Points, in no order, along strands that fork, close into loops and pass close to each other.
Points whose rows are less than 45.3 apart are linked; no others are. Some points are linked to none.
q479: [ -2   8  -9   5  -7  -8  20  -7  -4 -21  15   0  15  -5  13  -3   1  -3
  10  15 -19  -9  11  10  21  -6  -3   6]
q38: [  8  -3  -2   4   5 -15  -1   2 -12   2 -15  25   4 -14   2  -4 -15   6
   1 -10  -9  -4   8  -6  24  -2   7   7]
q595: [-18   4 -13   7   0 -13 -35  12   1  17  12  10  -7  10  -6 -33   2   2
   2  -5 -14  -3   3 -24   9   0  -9  15]
q618: [ -4  -3 -15  10  12   4  -5  13 -15  14 -24  14  -1 -22   1 -13  -6   8
   2 -13  -4  12   4 -18  -7   0 -10  -2]
q330: [ -4 -17  17  -8 -11 -22  10 -11   6 -11  -2  11 -35 -20  -2  28 -24   2
   8  -4   1  13  31   8  -1   3  25  11]
q857: [ -5 -21  -7  17  10  21  -4   5  15   2  21  -5  -8  29   7 -44  15  -8
  -8 -13  30 -12  13 -10  -8  36  -9  -9]
q36: [ 15   9  20   2   0  13  18  -9  -9  12  11   1  -4   5   4  17  -6  -6
 -30 -18   3  -4 -10   2 -26  19  12   5]
q20: [-25  11 -30   6  15   5 -29  12  13  10  18 -19   7  31   2 -27  25  -3
  12   0   4  -9  -5  -9 -14  -1 -30   1]
q11: [  0  16 -19   4   1   3  -2  -1   1  -5  20  -4  23  19   9 -15  13  -4
   3   1 -12 -25  -6   2   8  -3 -15  10]
q18: [-24   7 -31   3  10 -11 -27   6   8   5  16  -4   4  20   3 -26  15   3
  20  -3  -2 -15   5 -13   6  -7 -21  12]
q647: [-13 -17  10  -7  -7 -12   3  -3  -3  -5 -23   0 -20 -31 -12  16 -14   4
  14  16   3  31  13  -2   0 -12   5  -5]
q19: [  7  -4 -12   4  17  -6   5  -2 -19  -8 -34  21  19 -22 -11  -1 -26  -1
   9 -16 -14   9 -14 -12  27  -8  -2   5]
q151: [ -7  13  -8 -11  -5 -10 -25   8   7   9  -1 -14  10   9  -2  -6  16   5
   8  14  -5  -6  -7   2   3 -21 -12   2]
q259: [-28   0 -10   1   3   1 -27  17  11  15   7 -18  -6  11  -2 -18  32   4
  10  25  15  14   8  -2 -16 -12 -16  -6]
q32: [  2 -19 -10   3   6  21  -7   0  23   0  11 -14   1  28  11 -23  29   5
   6   0  48 -22  11  10  -4  13  -1 -13]
q930: [-16  -9 -21   0   7   3 -24   6  21   1  17 -23   0  32   5 -26  38   7
  20  17  33 -10  13   9  -1 -12  -7  -3]
q141: [ 16   5  16  -6   2  12  19  -6  -5  10  -9  -8  -5  -8   7  31  -2   0
 -18 -14  11   1  -7  10 -32   7   8  -3]
q281: [ 12  -7  22  -6 -14 -20  14 -11   9 -14  14  10 -20   2  11  22 -11   7
   2  -4   0 -18  26  19  13   8  32  13]
q17: [  3  23   6   3  -5   7  22  -5 -11 -10  13 -14  20  -2   6  17   1 -19
 -14  15 -29   8 -19  11 -12   0  -6  -5]
q628: [ -1 -19  13   6  -3 -15   2  -1   4   4   3  28 -33 -10   8   6 -18   7
  -3 -12   1  -6  36   0   6  18  31  10]
q150: [-32   6 -41  -3  13 -12  -5   1   3  -9   0   3  12  -3   6 -14   6   1
  44   4  -9  -3   8 -11  22 -22 -20   8]
q604: [  3  14 -12   9   0 -10   1  -1  -7  -8  24  15  14  14   6 -17   1  -6
  -4  -3 -22 -23  -1  -3  25  -1  -4  17]
q674: [  7   6 -16  10  16   0  17  -3 -28  -8 -14  20  16 -19  -2  -5 -18 -10
  -5 -12 -24  13 -14 -10  12  -1  -9   3]
q37: [ -4 -23  15  -7  -2 -10   8  -8  -6 -18 -34   1 -18 -35 -22  31 -30  -2
  12   5   1  37   2  -2   3  -5   8  -5]
q69: [ 18  -3  22 -16  -6 -11   7  -8  -5  -2 -16  -5 -23 -14  -8  41 -15   3
  -9  -8   4  15  -1  13 -21  -1  17   3]
q307: [ -3   8  -2  19   6  16   9   8 -18  14  14   6  -5  -4   3 -13   0  -6
 -25 -10 -16  10  -7 -16 -24  18 -11   0]
q942: [ 14  -7  22  -1 -12  12  -2 -11  20   3  32  -7  -1  36  -1 -12   5  -7
 -23  -5  22 -26  -5   3   4  33  13  -1]
q520: [ 17 -14  19  -1  -5   9   1  -5  12  11  12   7 -18  19   6   0  -2   7
 -21 -21  25 -23   9   4 -10  30  25   3]
q349: [ 19  -3  17 -10 -13 -26  -9  -1  -3   0  -8  18  -6   2  -1   9 -12  12
   1  -1  -3 -10  10  10  25  -2  26   7]
q160: [ 26   3  16  -6   5 -14  34 -24 -14 -22 -12   0   0 -15  -1  41 -28 -10
  -4 -19 -10   6  -3  21  -4   3  23  11]
q153: [ 12   8  29 -10 -12 -17  -9   3 -14  11 -15  -3  -7  -9 -15  15 -13  -1
 -20   5 -12  20 -16  -1  -8  -1  10   4]
q810: [ 14  -6  25 -14  -8 -22 -11   0 -13   4 -27   5 -13 -18 -22  21 -22   5
  -6   5  -7  26 -10   0   2  -4  15   0]
q134: [ -7  10 -13   9   7  17 -18   7  10   8  31 -12  13  37   1 -32  18 -12
 -11  -5   2 -16 -14 -11  -9  15 -26   0]
q60: [ -3   1  28   0  -6  23   9  -5  17  11  26 -17 -22  14  -2  15   4  -9
 -29 -11  14   2  -9  -3 -38  26   9  -1]
q323: [ -3  13   7  10   1  28   9   3   0   7  27  -9  10  20   7  -8  13 -14
 -27   1  -2  -3 -17  -5 -24  21 -13  -8]
q635: [-29   1 -24  13   7  -1   4   8  -8  -3  14  14  -1  -7   6 -26   3  -4
  14   7 -14   8  14 -15   8   1 -23   6]
q649: [ -2  -2  10  -8  -9   7  12  -2   9  -1   0 -18 -14  -8   7  24  12   4
   0  14  14   3   9  17 -25  -5   3  -9]
q80: [ 14   2  14  -2  -9 -27  16 -13  -9 -21  -3  15   5  -9   0  14 -23  -2
   6   1 -20  -5   8   9  37  -4  22   9]
q391: [ 24 -11  17 -10  -8 -25  15 -12  -1 -18 -17  14 -13 -13   2  32 -23  11
  12  -8   0  -3  19  18  21  -5  31   3]
q75: [ -7   5 -17  23   7  14  13   8 -22   0  32  16  -7   2   3 -27  -1  -9
 -21  -6 -22   7   2 -19 -10  16 -16   2]
q466: [ 25  -7  18 -15 -16 -17  11 -11   5 -12  -3   2 -16  -1   7  29  -7  18
  10  -4  10 -15  21  27   9  -6  32   3]
q677: [ -2   8  33   2  -6  11   0   2   1  20  10 -11 -22   2  -4  14  -1  -6
 -32  -9   1  15  -9 -10 -39  17   8   1]
q497: [  8  23 -16  -6   1  -5  -3  -4  -1  -6   1 -11  30   8   6  -3   7  -1
   8   2 -22 -19 -17   6  14 -18 -11  10]
q417: [-26   6 -31  -4   9 -26 -33   1  11   4   9   4  -2  13   0 -19   6   4
  31  -2  -7 -17   8 -17  25 -18 -10  17]
q940: [ 17 -13  15   6  -3   0   4  -5  15  -2  22  17 -11  25  12  -9  -3   1
 -17 -18  16 -34  17   8  12  32  26   3]
q161: [  5   8   5  -8 -13  -1 -14   3  10   6  10 -16   9  17   1  -3  19   6
  -3  16   8 -15  -4  10  -1  -7  -4   1]
q6: [  6  -4 -10   8   8  12 -10   3   9   5  12   3   8  26   9 -25  14   4
  -5 -15  20 -31   4  -2   4  16  -6   3]
q515: [-28   7 -11  -2   2  -6 -23  15  -1  13 -11  -7   0 -10 -10 -14   8   0
  12  15 -11  24  -3 -19  -4 -17 -21  -2]
q548: [ -1  -1  -4  -5  -2  21  -3   7  12   8  -3 -19  -7   5   7   7  31  13
   5  17  33  -1   3  18 -26 -16  -2 -21]
q119: [-15  -6  -8   9   1  -5 -33  15   5  20   8   2 -11  12  -2 -34  12   5
  -2   0   6  -2  10 -18  -7   6  -7   6]
q494: [ 12  -6 -12  -2   8  13 -23   8  14  17  -1  -1   4  28   4 -22  20  15
  -2 -16  33 -31  -2   1  -2   5  -3  -3]
q999: [  5   5  -3  10  -4 -11  18  -8  -6 -17  24  17   6   3  12  -6  -5  -5
  -5   2 -20 -19  12   6  26   4   7  12]
q315: [ -7 -17  -1  10   6  -6  12  -3 -14  -6 -23  28  -8 -33  -5   1 -29  -3
   8  -9  -9  21  15 -17  19   4   6   0]
q644: [ -8 -19  -5   2   6  -8  10  -7  -8 -23 -21  20  19 -16 -23   0 -35 -15
  24  -3 -20  19 -12 -18  55 -15  -3   6]
q205: [ 25  -3  13 -17 -18  -4 -10   0   2   7 -11  -2 -17   5  -6  15  11  24
   1   8  23 -11   1  24  -1 -18  18  -9]
q893: [-11   0 -19  -5   3  11  -7  11   9   3  -6 -21   5   2   9   3  34  11
  20  26  21   5   7  19 -18 -28 -11 -19]
q377: [  4  -8 -12  -6   0 -16 -14   5   5   0 -16  15  -5  -5   5  -5   6  23
  23   2  16 -15  22   9  26 -21  12   2]
q451: [  6  -2  10   7   9  -3  27 -12 -18  -3   1  13 -21 -21   1  24 -24 -14
 -21 -25 -15  18   5  -3 -23  16  16  14]
q371: [  5   9  13   2  -3  17  40 -20   1 -11  37  -8  -6   9  11  26  -4 -19
 -24 -13  -8  -7  -5  12 -26  19  11  10]
q136: [ -3   0 -28  14  15  10  -8   5   8  -4  22   4   9  29  14 -34  16  -2
   7 -15  10 -29   7  -3   6  14 -18   5]
q659: [-14  20 -10   6  -5   8  10   3   1  -8  23 -11  18   6  10  -5  15 -17
   0  23 -24   4  -6   6 -10  -4 -23  -5]
q320: [ -2   0  23 -13 -18  -3 -19   7   7  14  -2 -15 -30   0 -12  14  17  11
  -9  22  18  14  -1  11 -22 -15   6 -14]
q790: [-22  -1 -20  -2   3  -2  -3   7   8  -3   0 -16   7  -3   9  -5  27   8
  28  29  12   6  18  13  -2 -22 -11  -8]
q853: [-19  -1 -26  22   9  -1   0   9  -9  -3  28  24  -8   3   6 -37   0  -3
   2  -5 -12  -4  18 -19  12  11 -16   9]
q957: [-22  -3 -22  -3   0 -12   4   0   1 -14  -7   0  14 -15   1  -6  -1   0
  36  17 -10   9  10  -3  28 -24 -11   3]
q374: [  6  -5   2  20   5   5  -6   8  -9  17  14  20 -10   6   4 -24  -5   0
 -23 -19  -5  -8   6 -17  -6  25   8   8]
q826: [ -5 -16  -7  -7  -5 -21  -4   0   5  -9 -19  14  -4 -16  -3   1  -5  16
  34  13  10   1  24   4  39 -27  11  -1]
q789: [ -5   6  16   3   0  -7   8  -2 -19  -3  -9   0   1 -22 -14  10 -18 -16
 -14   8 -28  32 -15  -8  -6   2  -5  -2]
q782: [ -9   8 -31   4  20   4  -5  12 -12   7 -22   7  14 -14   3 -13  -1   1
  12 -13 -11   7 -10 -14  -4  -9 -25   1]
q139: [  0 -14   2  -4   6  -2  11  -7 -10 -25 -36  -2  15 -30 -16  21 -25  -5
  13   9  -9  27 -12   2  14 -10  -2  -7]
q927: [-11  -3 -11  -9   0  -6  -7   7   1  -1 -18  -9   1 -18  -2   2  12  10
  20  24   8  15   5   7   1 -27  -7 -10]
q772: [ 14   6  11  -7   1  26  12  -1   5  11 -11 -14  -1  -4   8  29  11   7
 -14  -4  22  -3  -9  14 -36  -1   1 -15]
q808: [ 21   0   6   5   4  -1   6  -2  -8   8   0  17   4   6  11   0  -3   7
 -16 -16   4 -23   4   4   3  12  13   8]
q994: [ 10  21   9 -11 -13   1   4   0   2  -7  -6 -26  25  -1   2  18   9  -1
   1  23 -18   6 -18  19  -7 -21  -2 -12]
q928: [ -4  14  23   3  -8  32   5  -3  17   8  32 -22   8  28   3   3  17 -14
 -26   7  10  -5 -22  -2 -25  19  -8 -14]
q707: [-18  -1 -25  -8   8 -16 -10  -3   0 -11 -18  11  14  -9 -12  -8 -19  -8
  35  -6 -21   3 -11 -22  44 -25 -12  10]
q706: [  7  21  16  -6  -8  13  16  -1   0  -4  -3 -23  16  -5   8  32   6 -12
 -11  16 -14  11 -18  16 -26  -8  -3 -17]
q338: [ -4   4  11   3  -7  19  27 -11   8  -7  28 -14  -7   5  11  13   8 -12
 -17   2   2  -8   2  10 -26  19   1   1]
q110: [ -4 -14 -21   1  14  13 -24   3  27   5  13 -20   2  41   3 -33  34   5
  14  -2  44 -22   8   5   3   0  -8  -8]
q734: [ 21   7  10 -17 -15  -6  -3   0  -1  -1 -16 -15   3  -3  -3  19   6  14
   2  15   4  -2 -10  22   0 -22   8  -8]
q125: [  5   1   1  -1  -1 -21  10  -9 -12 -19 -10  18  16 -13  -7   2 -24  -7
   9   2 -26   3  -5  -2  41 -10   6   8]
q552: [ -6   9 -16  18  14  23 -11  17  -5  20   9   1   3  14   4 -30  13  -2
 -11 -16   1  -2  -8 -17 -22  15 -24  -3]
q527: [  6   6   2  -3  -6  15 -15   2  16   8  17 -19  14  31   2 -12  23   2
 -11   2  19 -22 -12   5  -5   6  -7  -3]
q221: [ -6  17 -12   8   6  36   9   6  11   1  21 -17  26  21  16  -5  24 -11
  -3   8   3  -8 -14   7 -26   8 -24 -19]
q188: [-16   0 -21 -11   5 -26 -33   5  10   7  -7  12  -3   4  -5 -14   2  12
  30   1   0 -11   9 -11  33 -27   1  12]
q909: [ -7  11  10  -3  -2  -1   3   5 -10  -5 -19  -9  12 -20 -10  11  -6 -11
  -6  19 -23  29 -20  -1  -5  -9 -11  -9]
q107: [ -4  13  -1  -4   4   8   0  11  -3   1 -21 -14  15 -14   0  14   9  -5
   2  16 -11  20 -15   6 -19 -16 -17 -19]
q52: [ 19  -5   8 -12 -12  -4  19 -13   7 -16  -8 -12 -10  -7  12  27   3  18
  14   5  16 -12  19  31  -2 -15  22  -5]
q113: [ -9 -23  16   1  -1  -6   4  -5 -11 -11 -31   9  -6 -31 -29  15 -38 -10
   7   4 -10  42  -6 -16  17  -1   5  -3]
q638: [  7 -15  20  -7  -8 -21   5  -7   6   1   4  21 -39  -8   0  27 -26   4
  -3 -19  -2   4  28   6  -5  16  34  17]
q521: [-19   3  -9   0  -2   6 -17   9  17   4  17 -24   6  22   4 -13  35   1
  12  24  14  -3   5   9 -11 -10 -13  -8]
q899: [ 10  11  -1  12   7  -3   9   1 -28  10   6  18   6  -4  -2 -10 -12 -10
 -26 -12 -24   5 -12 -12   0   9   3   9]
q14: [-11 -14  10  -4  -5 -10  12  -8  -3  -7 -13   4 -27 -31  -2  21 -16  -2
   4   3   0  23  20  -1 -12   2   9   3]
q711: [ -7 -18   8   4   2  -8  -2   0 -16  -4 -31  18   4 -26 -31  -1 -39 -10
   6  -4 -19  37 -15 -26  29  -4   2   2]
q293: [-16  -8 -13  -2  -5 -16   7  -4   7 -18  -6   0   6 -15   7  -1   5   7
  36  25   2   2  25   7  28 -23   2   1]
q40: [  7 -11  13 -14  -9 -18 -16   3  -7   3 -33   7 -10 -19 -22  10 -17  10
   6   9   0  21  -7  -2  16 -18  10  -4]
q843: [ 11 -10   1 -12  -9 -13 -20   5   4   8 -12   6 -19   2  -4   0  10  25
  10  11  23  -9  14  17   9 -21  17  -5]
q902: [  8  -3   0  -8  -8   6  18  -7   6 -11 -10 -20  -4 -10  12  25  14  14
  13  14  18  -4  13  28 -15 -17   9 -13]
q632: [ 19  -7  -1  -4   2  18  -7   4   9  14  -5   0  -1  15   5  -3  17  18
  -5 -11  38 -26   0  10 -10   3   5  -9]
q111: [ -3   1 -11  -5   0  -4   1   4  -4  -3 -15  -4  12 -15   2   1   5   6
  12  11  -4   1   1   6   5 -15  -9  -2]
q179: [ 14 -11  -3 -18  -1 -20 -21   4  -3  -1 -40  14   2 -14 -20   8 -17  15
  19   1   3   9  -9   0  35 -28  10  -4]
q360: [ 15  -3   1  -9   4  -2   8  -4  -8 -24 -39 -12  22 -25 -11  22 -11   5
  16  11  -8  16 -19  15  12 -20   1 -12]
q121: [ -7 -26  -2   0   4  -1  15  -9  -5 -28 -35  10  10 -30 -17  13 -30  -6
  27   6  -1  24   1  -6  33 -11   0  -6]
q657: [ -1 -14   2   3  -1  -1   8  -2   4  -2   3   6 -14  -6  13   3   4   9
   1   0  18 -13  24   8  -7  10   9   2]
q686: [ 18  -6  23  -5  -1 -23   3  -8 -20  -4 -27  16  -3 -17 -19  21 -35  -2
  -6  -9 -12  22 -10  -2  14   4  23   5]
q769: [ -3   8  24  -7 -13   0 -13   9   3  13  -4 -15 -15  -3  -7  11  10   2
 -16  16   1  16  -7   0 -24  -5  -2 -10]
q109: [ 13  -8   5   4  -2   9 -11  -4  20   1  25   0   7  40   2 -30  10  -4
 -13 -11  22 -35   1   0  13  27   5   1]
q129: [-12   1   6   2  -4  20  12   0  12   0  15 -17  -5   2  14   9  20  -5
  -6  13  10   2   7  10 -31   9  -7 -12]
q278: [ -3   6  14  -1  -6  30  -5  -2  25   6  26 -27  10  30   0  -6  26  -7
 -13  13  25 -11 -13   4 -18  14  -9 -18]
q687: [ -4  18 -30  -1  18   4 -16  10  -6  13 -11  -1  17   5   4 -13   7   3
   7 -15 -11 -10 -18 -13  -9  -9 -26   6]
q296: [  8   4 -18  -3   7 -14  -6   1   1  -7 -16  14  14  -4   8  -3  -2  14
  21  -8  -2 -20   8   3  29 -19   2   7]
q292: [ 15   8  23   0 -13   5  -3  -5   5  11  25  -5   3  28  -2  -4   4  -4
 -28  -3   7 -19 -12   2  -4  22  10   6]
q544: [ -3 -25  -1   3   7 -10   5  -3  -9 -10 -36  28   2 -29 -13   5 -35  -1
  19  -8  -4  19   8 -17  38  -5   8  -1]
q935: [ -6 -11 -10  13  10   1  11   4 -15   3 -16  21 -10 -28   5  -7 -14   5
   4 -11  -3  11  18 -15  -1   8  -2   0]
q316: [-14  -7  -1  -4   0 -10 -16   7  -7   5 -30   6   5 -22 -26  -5 -21  -5
  12   4 -17  31 -16 -24  20 -16  -9   2]
q598: [ -3  19  -1   0   0  20   8   8   3   2  -4 -18  20  -2  13  14  19  -8
  -3  16  -6   7 -13  11 -27  -6 -17 -18]
q603: [ 26  10  26 -18  -7  10  17 -11   4   5  -4 -17 -12   2  -1  50  -4   3
 -14 -17  15   2 -12  21 -35  -1  18  -2]
q344: [  6  16 -11   1   5  17  12   2  -3  -1  -3 -11  27  -1  14   5  12  -2
  -1   3  -6  -6 -11   9 -14  -3 -16  -8]
q171: [-11  -1  -1   9   1  -6   5   1 -19  -3  -6  13   1 -24 -15  -8 -20 -13
  -4   4 -29  30  -7 -21  11   0  -7   4]
q235: [  6 -15  14  -2   2  37  10 -13  28   2  20 -17 -10  24   2  -4  11  -4
 -15 -15  46 -16  -5  -1 -20  35   7 -18]
q794: [ -8  -5 -20 -17   3 -22 -28   3   7   2 -25   8  -2  -5 -12  -4  -1  14
  34   5   6   0   2  -5  35 -38   2   4]
q65: [-15 -18   1  14  -2   2 -21  14   4  21   5   1 -24   2   0 -27  11  11
  -5   2  17   7  21 -14 -15  16   4  -2]
q985: [ 26   6   3 -15  -5 -12   0  -2  -6 -12 -29  -9  18  -9  -6  17  -5  12
  11   7  -6  -3 -14  17  18 -23   7  -4]
q263: [-16   9 -21   7  13  26 -19  10  19   8  24 -22  14  40   4 -30  27 -11
   3  -4  14 -11 -14  -9 -19  12 -33 -11]
q762: [-20  17 -29 -12   5 -10 -27   6  10   4  -3 -21  14  10  -3  -5  21   2
  28  13 -10  -4 -13  -2   1 -32 -20   2]
q662: [-18  15 -24 -11   7 -12 -13   2  -3  -8 -12  -7  23  -7 -11  -4  -6 -11
  25   6 -32  11 -25 -13  19 -24 -23   5]
q550: [-20   2 -17   6   4   4   5   8  -7  -1  -1   3   7 -15   7 -10   6  -1
  11  12  -9  11   7  -4  -4  -2 -21  -2]
q583: [ -7  11 -19   3   6  21  -1   9   7   5   6 -15  21  12  14  -8  26   0
   6   5   6 -11  -7   7 -17  -3 -22  -9]
q601: [  5   6 -10  15  10   8 -14  12  -9  20   3  12   2   8   3 -27   2   4
 -15 -21  -4 -10  -5 -18  -7  13  -6   8]
q222: [  3  18   5   2 -11   4  10  -5  -4  -5  21 -12  16   9   8   2   9 -11
 -11  15 -17  -8  -7   9  -4   3  -6   4]
q329: [ 15  -9  22  -1 -14  -9  11 -11  14 -11  25   8 -17  19  13   9  -4   3
  -9  -9   9 -30  21  17  11  22  30  10]
q28: [ -2   6  -8  16   5  32   7  -1   6   0  37  -7  12  31   5 -27  14 -16
 -21  -5   5 -14 -14  -8 -11  28 -21  -7]
q120: [ 12   2  14  -7 -12 -17   8  -7  -6  -9  -3   3   4  -7   2  11  -9   4
   1   8 -10  -5   5  11  16  -4  13   7]
q464: [  2 -12  17  -6  -5  -1   5  -4   6   9  -3  -2 -36 -12   0  24  -8   7
 -12 -16  14  10  15   5 -33  11  17   7]
q245: [ 15   0   3  -2   2  32   8   0   7  13  -3 -11   7   9  10   9  17  11
 -13  -8  32 -17  -7   9 -26   8  -1 -15]
q164: [ 28   6  23 -22 -14   4   8  -9   3   4  -7 -16 -17   3  -3  40   6  15
  -8   0  18  -2  -9  27 -22 -13  18  -9]
q274: [ 10   8  21   2  -8   1   0  -1  -9  16  14   2  -1  11   0   0  -1  -4
 -30  -5  -4  -5 -10  -3 -11  16   8   8]
q951: [-13  -8 -28  24  17   7  -7  12   1  -1  22  18  -5  17  13 -44   9   0
   3 -16   5 -16  20 -13   6  20 -15   6]
q828: [ -8  12  20  13  -1  14   8   5 -11  14  16  -7 -15  -5  -1   4  -1 -13
 -31  -3 -16  20  -8 -15 -35  16  -4  -2]
q142: [ -3  -6  -4   8  -1 -12 -13   5   5   3  12  18  -3  10   8 -19   1   7
  -1  -3   0 -20  20  -3  17   9   5  10]
q961: [  5  -8  12  11  -2 -15   2  -2 -10   7   7  30 -19  -8   2  -2 -21   0
 -13 -10 -13  -2  18 -10  11  17  22  11]
q265: [  6  11  -6  11  13   5  25  -2 -32  -2  -1  13   9 -15  -1   2 -11 -16
 -22  -8 -27  19 -16  -9  -7   7  -8  -1]
q849: [ 21  -9  21  -9  -1 -26   3 -10 -18 -18 -30  11  13 -12 -25  20 -36  -3
   5  -2 -15  18 -19   2  34  -3  21   4]
q250: [ -9  -4  -1  -4  -2 -12   9  -7 -10 -23 -13   7  20 -17 -19   0 -26 -15
  17  11 -28  19 -15 -10  41 -16  -5   5]
q542: [ 17   9  21  -6  -2  -9  25 -15 -15  -7   0  -2  -2 -10   0  34 -18 -10
 -17 -10 -13   8  -8  12 -13   8  17  10]
q736: [ 11  -8  10   9   2  12   0   1   1  16   6  10  -9   9   7  -9  -1   6
 -21 -18  17 -15   6  -4 -14  25  11   2]
q430: [-13   1 -12   3   1 -11   0   2 -11  -2  -6  17   7 -16  -8 -14 -13  -7
  11   3 -22  13  -2 -18  23  -9 -11   8]
q685: [  9 -13   4   3   1  29   0  -5  25   5  15 -12   0  28   5 -19  18   2
  -9 -10  45 -24  -1   3  -7  24   2 -14]
q531: [ 24 -10  15  -4   3 -20  27 -18 -11 -27 -21  14  -4 -21  -1  36 -31  -1
   6 -17  -7   4   9  15  17   3  27   7]
q364: [  9   0  21  -1  -8   2  27 -18   6  -8  34  -1 -16  12   8  21  -7 -13
 -22 -17   1 -13   5  11 -15  22  23  17]
q966: [ -8  14 -31 -10  15 -13 -29   7   1  11 -15   2   9   5  -2 -10   2   7
  18 -14  -9 -14 -15 -15   8 -18 -15  10]
q243: [ -8  10 -13  12  -2  -7  17  -5 -19 -14  30  17   2  -3   1 -13  -7 -13
 -12   9 -34   4   1 -10  19   1 -10   9]
q865: [ -2 -11  14  -9 -15  -9 -10   3   5   9  -6  -3 -28  -7  -5   9   6  13
  -2  13  15   8  14   7 -12  -6  11  -3]
q396: [  4 -13  -3  10   8  34   2  -5  22   2  21 -12   4  32   5 -33  16 -11
 -10 -18  38 -17  -3  -9  -7  38 -11 -17]
q514: [  4   2   6   9   0 -14   7  -4 -22   3   9  25  -6  -9  -3  -8 -22  -8
 -20  -6 -27   7   1 -13  13   9  10  13]
q237: [-21   5   6  11  -6   4  21  -3  -9  -5  26   0 -17 -13   3   3  -4 -17
 -17  12 -24  21   6  -8 -21  12  -8   2]
q272: [  8 -10  21   1  -5 -12  -6   0  -9  16 -14  13 -30 -19  -9  12 -23   4
 -14 -15  -5  19  10 -11 -16  13  23   8]
q553: [  3  -8 -16  -8  13 -10 -11   1  -7  -4 -41  14  13 -22 -12   0 -16   9
  21 -10  -2   6  -9  -8  28 -20  -1   0]
q16: [  6  16  29  -8  -5  -2  -7   7  -8  12 -14 -13  -2  -8 -10  19   0  -3
 -23  10 -11  22 -21  -2 -23  -6  -1  -7]
q827: [-15   5 -13   2   1 -19 -21   7  -4  10  -1  16   0  -4 -10 -20 -10   0
   8  -3 -21   4   0 -24  21  -9  -8  14]
q508: [ -3   8 -33  -9  15 -15 -14   1   0  -4 -23   5  17  -4   2  -3  -1  10
  31 -13  -5 -16  -8  -5  23 -27 -10   8]
q739: [-19   4   4   8  -1  22  -2  12  11   9  15 -18  -1  11   9  -7  27  -7
  -7  16   9   7   1   0 -31   9 -17 -15]
q469: [ -9  16 -19   5  -3   2  16  -2  -5 -18  17  -6  23  -2  10  -7   6 -10
  12  19 -29  -1  -2   8  11 -11 -18   2]
q169: [-10 -20   0  12   1  10 -11   7  12   8  13  -3 -17  14   4 -30  16   4
  -6  -2  29  -8  19  -6 -14  24   1  -3]
q859: [-12   1  -4  13   7  25  -3  12   5  13  12 -10  -1  12   7 -21  18  -3
 -11  -2  14   1   1  -8 -29  19 -19 -11]
q434: [ 14  23  -3  -9  -3  -3   4  -2  -4  -8  -9 -18  34   1   2   9   3  -3
   3  11 -22  -6 -22  15   6 -18  -5   0]
q192: [  5  -8  23  -8  -7  26  12 -13  27   5  24 -16 -19  19   1  14   5  -3
 -20 -17  34 -11  -6   4 -30  29  14  -5]

A fork is a point with three links, a tip a point with one. Leave the first point through the second and follow the links. Name the first fork or tip that comes.
q514 / q899 | q810
q360 / q139 | q377
q628 / q638 | q316
q928 / q323 | q794
q11 / q604 | q706
q136 / q951 | q548
q417 / q18 | q762
q65 / q119 | q598
q171 / q430 | q685
q548 / q893 | q6

A tip is a point with one link. Name the tips that can be reached along the links from each point below, in the order of the rows.
q6 | q548, q164
q508 | q150
q520 | q808, q542, q364
q153 | q316, q849, q865

A piece is all that can be reached along the links. How many separate loops has the piece of each point below (a circle has one, a figure eight two, a Y none), and how many tips (points with one link)?
q647 | loops 0, tips 3
q18 | loops 0, tips 2
q826 | loops 1, tips 1
q307 | loops 1, tips 3
q6 | loops 1, tips 2
q531 | loops 1, tips 3
q125 | loops 0, tips 2
